Points, in no order, along strands that fork and pass close to each other.
In the rows, zero is written as 128.
Points whose rows are less than 145 apart are linked; no others are.
Mamuz: [155 134 114 143 159  91 144 131 136 132  91  96 144 115  67 128 123 174
  75 138 183 142  89 134 168 129  87 129 142 122 126  95  76]
megod: [ 89  54 163 140 131 167 108 106  86 109 194 159 121 146 134 170 134  68
 101 120  78  85 105 141 150 167 167 168 125 149 162 199 109]
nuvi: [103 183 150 123 144  87 104 124 127 156 142  83 136  73 104 124 111 134
 188 137 143  70 125  93 161  98 145 119 100 133  35 146 126]
golu: [138 153 123 104 147 145 164 182 161 130 182 153 103 136 165 102 134 136
 140 111 140 150 139  98 108 131 127 111 120  91 144 144 152]
defa: [116 173 178  74 147 128 140 119  89 139  83 129 137  85 124  96 128 138
 182 136  90 120 189 124 155 126  68  47 138  70 119 119 125]
gogu: [156  80  99 137  91 165 154 141 172  87 165 163 157 122 187 152 158 119
 105 136 128 152 110  92  89 102 171 201 151 135 155 123 159]
tidig: [134 141  81  94 172  86 181 127 133 131 107 123 158 123 121 116 149 198
 130 128 216 150 113 118 117 113 144 118 132  86 171 101 139]
nedut: [156 161 137  67  79 102 103 122 122 140 144 132 115  68 125 145 127 107
 143 136 148 135 110 123 136 157 111 102 127 125  91  64 130]
sifa: [118 108 151 157 132 130 133  56  99 110 184 126 105 156 146 140 122 105
 109 110  83  72  97 137 166 147 150 167 131 143 128 164  99]
Kigi: [ 93 138 125  37 137 129 155 112  66 199 101 119 138  13 112 185 121 189
 136 139 143 137 166 125 133 166  91 107 139  83 131 124 134]
mok: [101 153 113  30 157 143 160 122  95 187 106 115 135  35 123 137 145 151
 164 146 163 171 174 145 101 144 100  69 143  75 140 133 146]
fonib: [121  78 110 125 164 126 145 107 131 100 126 138 104 188 137 117 146 108
 108 136 113 107 187 115 149 131 136  96 133 109 246 181 135]
rened: [ 97  49 152 139 144 202 117  90  43 106 148 162 150 137 139 179 148  71
 126 155  29  81 119 176 137 149 145 170 163 126 131 200 134]
duro: [108 138 154  54 103 132 113 176 147 165 147  97 102  38 104 159 125 171
 170 112 178 137 118  95  94 115  90 105 116 138 132  92 148]
Dep: [120  97 161 149 178 115 160 130 106 118 126 124  99 203  65  84 108 162
  94 109 130 101 153 128 122 174  98 112 139 120 169 162 117]
vogek: [120 127 158 167 157 170 142  99 128 114  70 111 113 173 108 108 126 144
 140 131  76 124 175 148 129 119  87  74 144 113 151 133 106]
morir: [113 101 134 142 101 169 134 155 160 103 156 141 117 139 195 125 137 105
 169 115 111 115 128 120 140  83 157 190 129 146 113 207 152]
nula: [167 138 130 182 119 105 111 151 153 109 132 113 110 146  87 143 152 128
  96 129 106 114 107 167  95 139 132 122 111 142  71 110 114]
pozo: [112  81 150 161 145 137 131 139 146 141 136 161  99 191 101 111 105 101
 100 103  80 130 173 142 110 132  89  95  78 141 143 101 109]
Pil: [149 117 106 178 136 111 134 135 148 107 127 112 113 156  92 133 160 102
  58 127 122 144 122 165  71 148 135 121  99 130 148 127 118]
Furub: [134 108  75 123  76 180  98 139 124 120 150 178 164 134 190 180 168  80
 136 137  86 121 112 133 133  87 181 178 117 124 102 145 166]
zamaz: [115 179 159 164 140 113 107 132 126 117 130 119 140 130  99 114 128 114
 176 126 108  84 142 110 134 139 140  98 113 123  47 177 113]
zutas: [153 105 108 151 141 115 156 164 158 109 139 120 128 155 112 137 125 111
  81  93 155 135 118 143  87 124 128 143  75 146 188 128 143]
benak: [119 126 162 132 105 128 129 181 191 139 148 125 134  93 140  88 126 159
 152 116 180 134 106  73 108 115 132 161 152 122 101 120 133]
Nud: [128  78  71 130  89 151  98 122  95 116 146 186 167 133 175 184 159  89
 103 138  92 114  78 165 110 106 176 191 108 127 165 136 157]
fot: [109 110 143 162 133 128 101 138 147 153 106 117 133 149  80 110 104 131
 111 107 174 100 111 113 140 167  98 126  95 147 128 157  97]
Buro: [123 147 144 172 121 137 111 113  94 102 118 140 142 161 142 119 136  80
 160 137  68  85 151 138 143 135 153 103 124 145  79 177 122]
donu: [141 132 124 106 108 132 163 184 165  94 167 169 107  96 177 116 117 141
 135 123 138 199 137  80  28 105 164 126 155 139 146  82 172]
Tenib: [162 115 160 168 115 123  67  92 104 163 105 141  95 154 102 125 122 104
 135 152  96  78  88 175 125 146 175 175 140 162  68 126 123]
fon: [178 154 136 102 128  83 112 153 131  99 127 113 142  87 117 112 128 152
 102 129 161 141  69 110 184 111  94 144 153 131 113  73  68]
lida: [ 97  55 188 172 131 122 139 134 110  84 148 134 115 197  78 106 125 110
  98  99  77  94 160 117 118 161 117 145 128 149 167 175 115]
ture: [135 106 100 164 139 100 126  53 109 133  95  98 148 169  92 132 112 140
  92 146 153 168 132 162  97 170 125 105 150 140 198  94 117]
ridu: [137  81 137 152 117 144 120 164 116 125 186 170 132 159 153 133 134  65
  96 115 100 127  81 126 129 149 160 182 116 143 146 179 133]
zili: [121 130 162 170 112 108 106  95  91 130  98  79 124 179  90 115  83 163
 137 118  90 103 124 154 136 161 126 139 166 182 105 114 136]
mus: [ 92  86  97 128 106 178 126  84  56 121 136 171 162 129 167 188 149  67
  87 144  63  58  89 168 160 119 166 184 139 128 131 156 140]
doniz: [122  62 111 130 114 122 138 134 128  88 170 125 139 182 131 172 151 104
  72 122 111 143 127 132 115 131 144 161 101 147 227 135 155]
lim: [128 122 144 163 115 109 128 117 115 146 104 120 112 141  92 132 120 165
 126 138 109 185 135 163 100 163 110 110 167 128  90  45 128]
bip: [119 154 107 120 124 104 141  99  95 143  86 100 181 147 102 132  99 188
 148 127 158 153 159 161 146 124  99 103 116 122 149  95 150]
nif: [133 136 162 126  80 128 115 176 168 115 179 138 121 111 163 119 153 135
 180 110 129 111 117  68 122  93 168 183 143 138  85 154 162]
saze: [121 164  86 136 142 116 136 115 130 145  94  96  93 145 146 111 122 100
  99 139 164 157 115 192 136 146 130 123 121 125 125 174 116]
rilem: [126  92 182 172 167 165 122 134 128 118 107 148 100 177  69 105 110 126
 132  97  81 122 164 133 133  88  62  79  97 140 164 152  91]
Pemon: [140 182 101  70 144  98  97 157 151 149  82  98 115  13 138 147 122 151
 140 152 177 126  93  91 145 109 112 135 127 141  66 105 123]
resu: [140 127 125 175 129 161 112  93 123 132  83 138 101 162 138 111 129 125
 145 144  82 182 153 171  76 165 119 109 167 147 101  70 133]
zot: [165 152 126 126 104 121  68 116 122 152 138 168 109 133 154 127 112  83
 141 138 106  89  84 137 147 129 173 168 103 125  47 144 127]
tas: [123  75  99 120 112 158 172 152 163  88 170 162 149 153 183 141 148 131
 147 125 105 184 157 103 116  87 138 161 142 118 173 129 175]
nesa: [110 174 137 111 113 141 163 134 131 122 123 146 143 112 163  88 124 110
 184 121 170 113 153 101 179 120 114  98 126 118  93 138 116]
finuv: [114  62  73 122 131 150 160  99 133  95 168 137 146 169 180 171 176 102
 127 136 116 171 159 121 112  97 161 167 119 122 227 145 168]
Palu: [104  91 144 122 196 143 142 125 120 133 130 129  96 194  97  89 114 153
 125 116 135  91 146 103 158 143 111  88 117 105 207 188 104]
bof: [140 192 115  69 146 111 161  97 116 158 115 107 110  80 137 123 125 143
 142 142 139 178 177 163 123 145 108  86 132  64 119 117 152]
Ravu: [ 96 160 111 148 111 124 105 102 160 155 121  77 133 143 147 142 113 133
 132 124 137  76 109 131 164  93 144 144  95 162 111 142 125]
bado: [109 171 117  75 149 117 135 173 160 148  79 121 114  38 181 125 118 206
 142 134 179 149  92  94  92  97 119 141 140 116 100 106 125]
mari: [110 138 126 160 114 124 101  58 137 138 149 101 113 135 162 137 113 101
  93 116 120  56  80 135 175 116 148 172  99 167 108 134  93]
Vazaz: [147 104 172 170 134 100  95 148 137 123 187 129 149 164 101 118 131 102
 100 112 108 104  78 104 125 148 153 184 109 140 110 165 111]
tufur: [159 160 107 120 124  94 144 140 160  84 131 112 148 109 184 103 136 147
 105 119 152 133  65  98 162  87 130 169 155 140 149  88  92]
dede: [166 154 100 102  65 146  95 118 128 118 155 182 133 116 175 145 152  78
 133 131 107 106 109 151 121 123 166 144 112  98  72 119 148]
Nipom: [104 105 139 140 110 144 134 170 178 152 134 119 158 146 109  89 118 145
 120 112 197 138 117  92 129 128 108 140 120 131 144 128 115]
Nivim: [136 112  91 164 116 138 132 113 118  80 130 174 148 184 139 147 156  96
 119 138  75 144 171 144 111 130 134  96 117 118 161 119 135]
vazib: [143 122 135  95 122 136 153 212 152 117 215 179 109 105 176 120 140  95
 118 103 114 175 133  95  76 116 145 140 120 127 119 103 176]
zagi: [ 85 124  87 146 146 125 173  52 115  95 109  97 114 174 124 127 132 144
  90 131 146  72 144 146 155 144 142  88 137 143 190 133 105]
kobu: [141 131 168 168 115 102  83  91 105 174 119  90 131 141  75 125  81 132
 127 148 119 100 103 157 159 147 144 161 166 168  63 111 107]
bas: [ 98 102  77 131 152 137 165  84 108  73 138 112 106 170 163 153 160  89
  92 144 102  99 163 130 160 138 156 106 140 135 209 182 129]
gemu: [139 114  72 108 169 102 173 161 148 122 146 151 121 167 147 104 149 153
 131 131 164 156 153 100 103 109 151 109 133  86 198 128 160]
Tubo: [136 152 155 123 114  96  72 120 119 190 106 100 115  82  77 174 104 124
 139 177 131 122 144 138 161 134 149 144 156 147  30 109 142]
fetem: [151 131 183 115 115 153  76 165 141 167 122 143 148 125  87 113  94 116
 186 122 117 139 169 109 152 102  80  87  98 133 115 108 135]
Nul: [ 83 174 144  73 133 144 136 138 133 154 156 133 117  64 139 108 122 126
 189 123 165 124 140  86 145 138 101  84 127  96  81 137 108]
pivit: [125 197 144  74 139  92 102 162 155 126 146  77 111  36 137 137 139 135
 155 131 143  82  87  70 135 101 144 131 126 130  72 127 128]
robev: [146 109 126 136 110 150 137 173 141  83 147 159 162 151 149 150 155 104
 152 121  73 137 169  91 141 105 109 127  94 104 148 145 158]
kede: [153 148 161 113 178 161 158 118 104 140  60 130 130 123  95 103 141 156
 154 138 112 142 194 147 139 114  81  52 130  73 143 127 126]
figep: [163 124 108 145  86 117 129 151 161  91 149 134 153 133 173 129 139 132
 112 119 144 154  69 102 113  84 164 186 145 140 161  96 140]
Vit: [130 122 197 153 168 157  93 135 103 173  88 145 153 114  52 110  82 150
 187 129 108 139 182 110 149 121  62  83 124 126  86 149 102]
Gelig: [146 152 132 100  98  90  96 124 107 145 120 102 112  78  68 166 123 163
 118 142 130 153 129 136 119 165  95  90 144 123  91  60 134]
niba: [157 146 122  85 107 119 111 179 183 119 131 153  95  39 163 111 118 137
 129 142 161 200  99  92  26 100 135 135 133 150 116  68 148]
Norok: [162 119 170 139 119  98 117 184 151 126 195 154 128 117 106  92 146  87
  98 108 137 128  88  98 122 140 131 155 111 109  89 126 108]
Pes: [106 128 148 182 149 168 131  97  89  86 104 125 109 180 153  92 142  85
 144 131  33 112 160 159 110 142 147 102 189 153 104 158 103]
Miga: [157 153  87 108 124 123 127 167 170 141 122 138 120  92 149 107 125 117
 118 129 191 216 117 134  83 122 135 130 120 131 122 102 143]
sasu: [103 158 120  69 160 157 190 147 133 167  96 107 140  41 153 130 131 222
 152 124 210 143 104 106 117 107 130 119 157 115 120  98 135]
ven: [147 110 169 144 100 146  81 149 139 158 148 165 117 171 109 112 111  81
 153 122  93 128 144 142 129 125 128 116  90 143 119 130 132]
toba: [121 129  75 135 174  84 155 106 137 127  75  84 147 125 107 126 147 173
  87 136 209 153 102 149 134 112 127 133 116 117 174 113  95]
vira: [138 114 127 133 117 106 128 101 105 112 102 110 168 205  74 108 106 168
 123 125 136 153 161 153 113 135 114 101 119 132 195  96 144]
talov: [140 155 127 127  79 127 133 112 132 136 124 153 142 125 121 118 122 112
 148 130 170 130 136 125 167 158 116 108 126 121  94  96 119]
kana: [ 96 149  94 139 116 151 134 124 164 120 135 101 114 140 193 132 112 129
 142 109 139 116 102 132 146  91 150 163 111 156 154 165 142]
tezol: [162 172  84 116 135 106 116 135 147 157  94 107 122  93 163 104 113 102
  91 146 172 184 105 161 152 127 125 160 139 121  84 126 108]
tasop: [124 118 109 168 122 151 123  61 101  91 106 144 110 183 155 141 141 103
 113 141  60 126 141 178  98 160 161 103 157 157 152 105 129]
Bofi: [ 95 127 154  40 122 110 113 150  94 183 116  92 121  22  86 167 125 192
 156 125 168 103 116  99 132 138  78 119 125 104 116 116 123]
kugav: [112 147 113 148 131  89 150  77  82 126  58  83 145 147 101 122  76 177
 100 133 133 116 139 159 144 141 108 135 152 162 119  98 135]
sagal: [108 123 151 162 151 141 109 126 119 183  87 119 160 114  58 140  85 169
 145 126 159 119 141 117 163 164  84 111 126 143  82 146 103]
dozam: [105 134  71 145 126  90 157  92 128  89 100 100 120 148 133 134 145 137
  75 121 157 100  98 151 154 119 127 116 115 143 163 106  86]
Sol: [170 176 122 106 144 136 156 131 136 121 153 128 125 134 141 118 142 114
 150 130 109 155 175 151 120 138 130  84 122  79 136 142 154]

Follow the links from the first point to the second, and from the first to the third. Name the last point that the two ways share.
Gelig / bado / Mamuz -> tasop
zamaz / Pil / nesa -> tasop
Dep / gemu / nuvi -> toba
fonib / Pemon / duro -> toba
duro / tidig / saze -> golu

A fork is a point with three links. Follow the links from the first point to the second and name the forks in between, in order.
kobu / Ravu -> megod
Kigi / Buro -> golu, toba, tas, tasop
vira / Nipom -> kobu, megod
Vit / ture -> megod, kobu
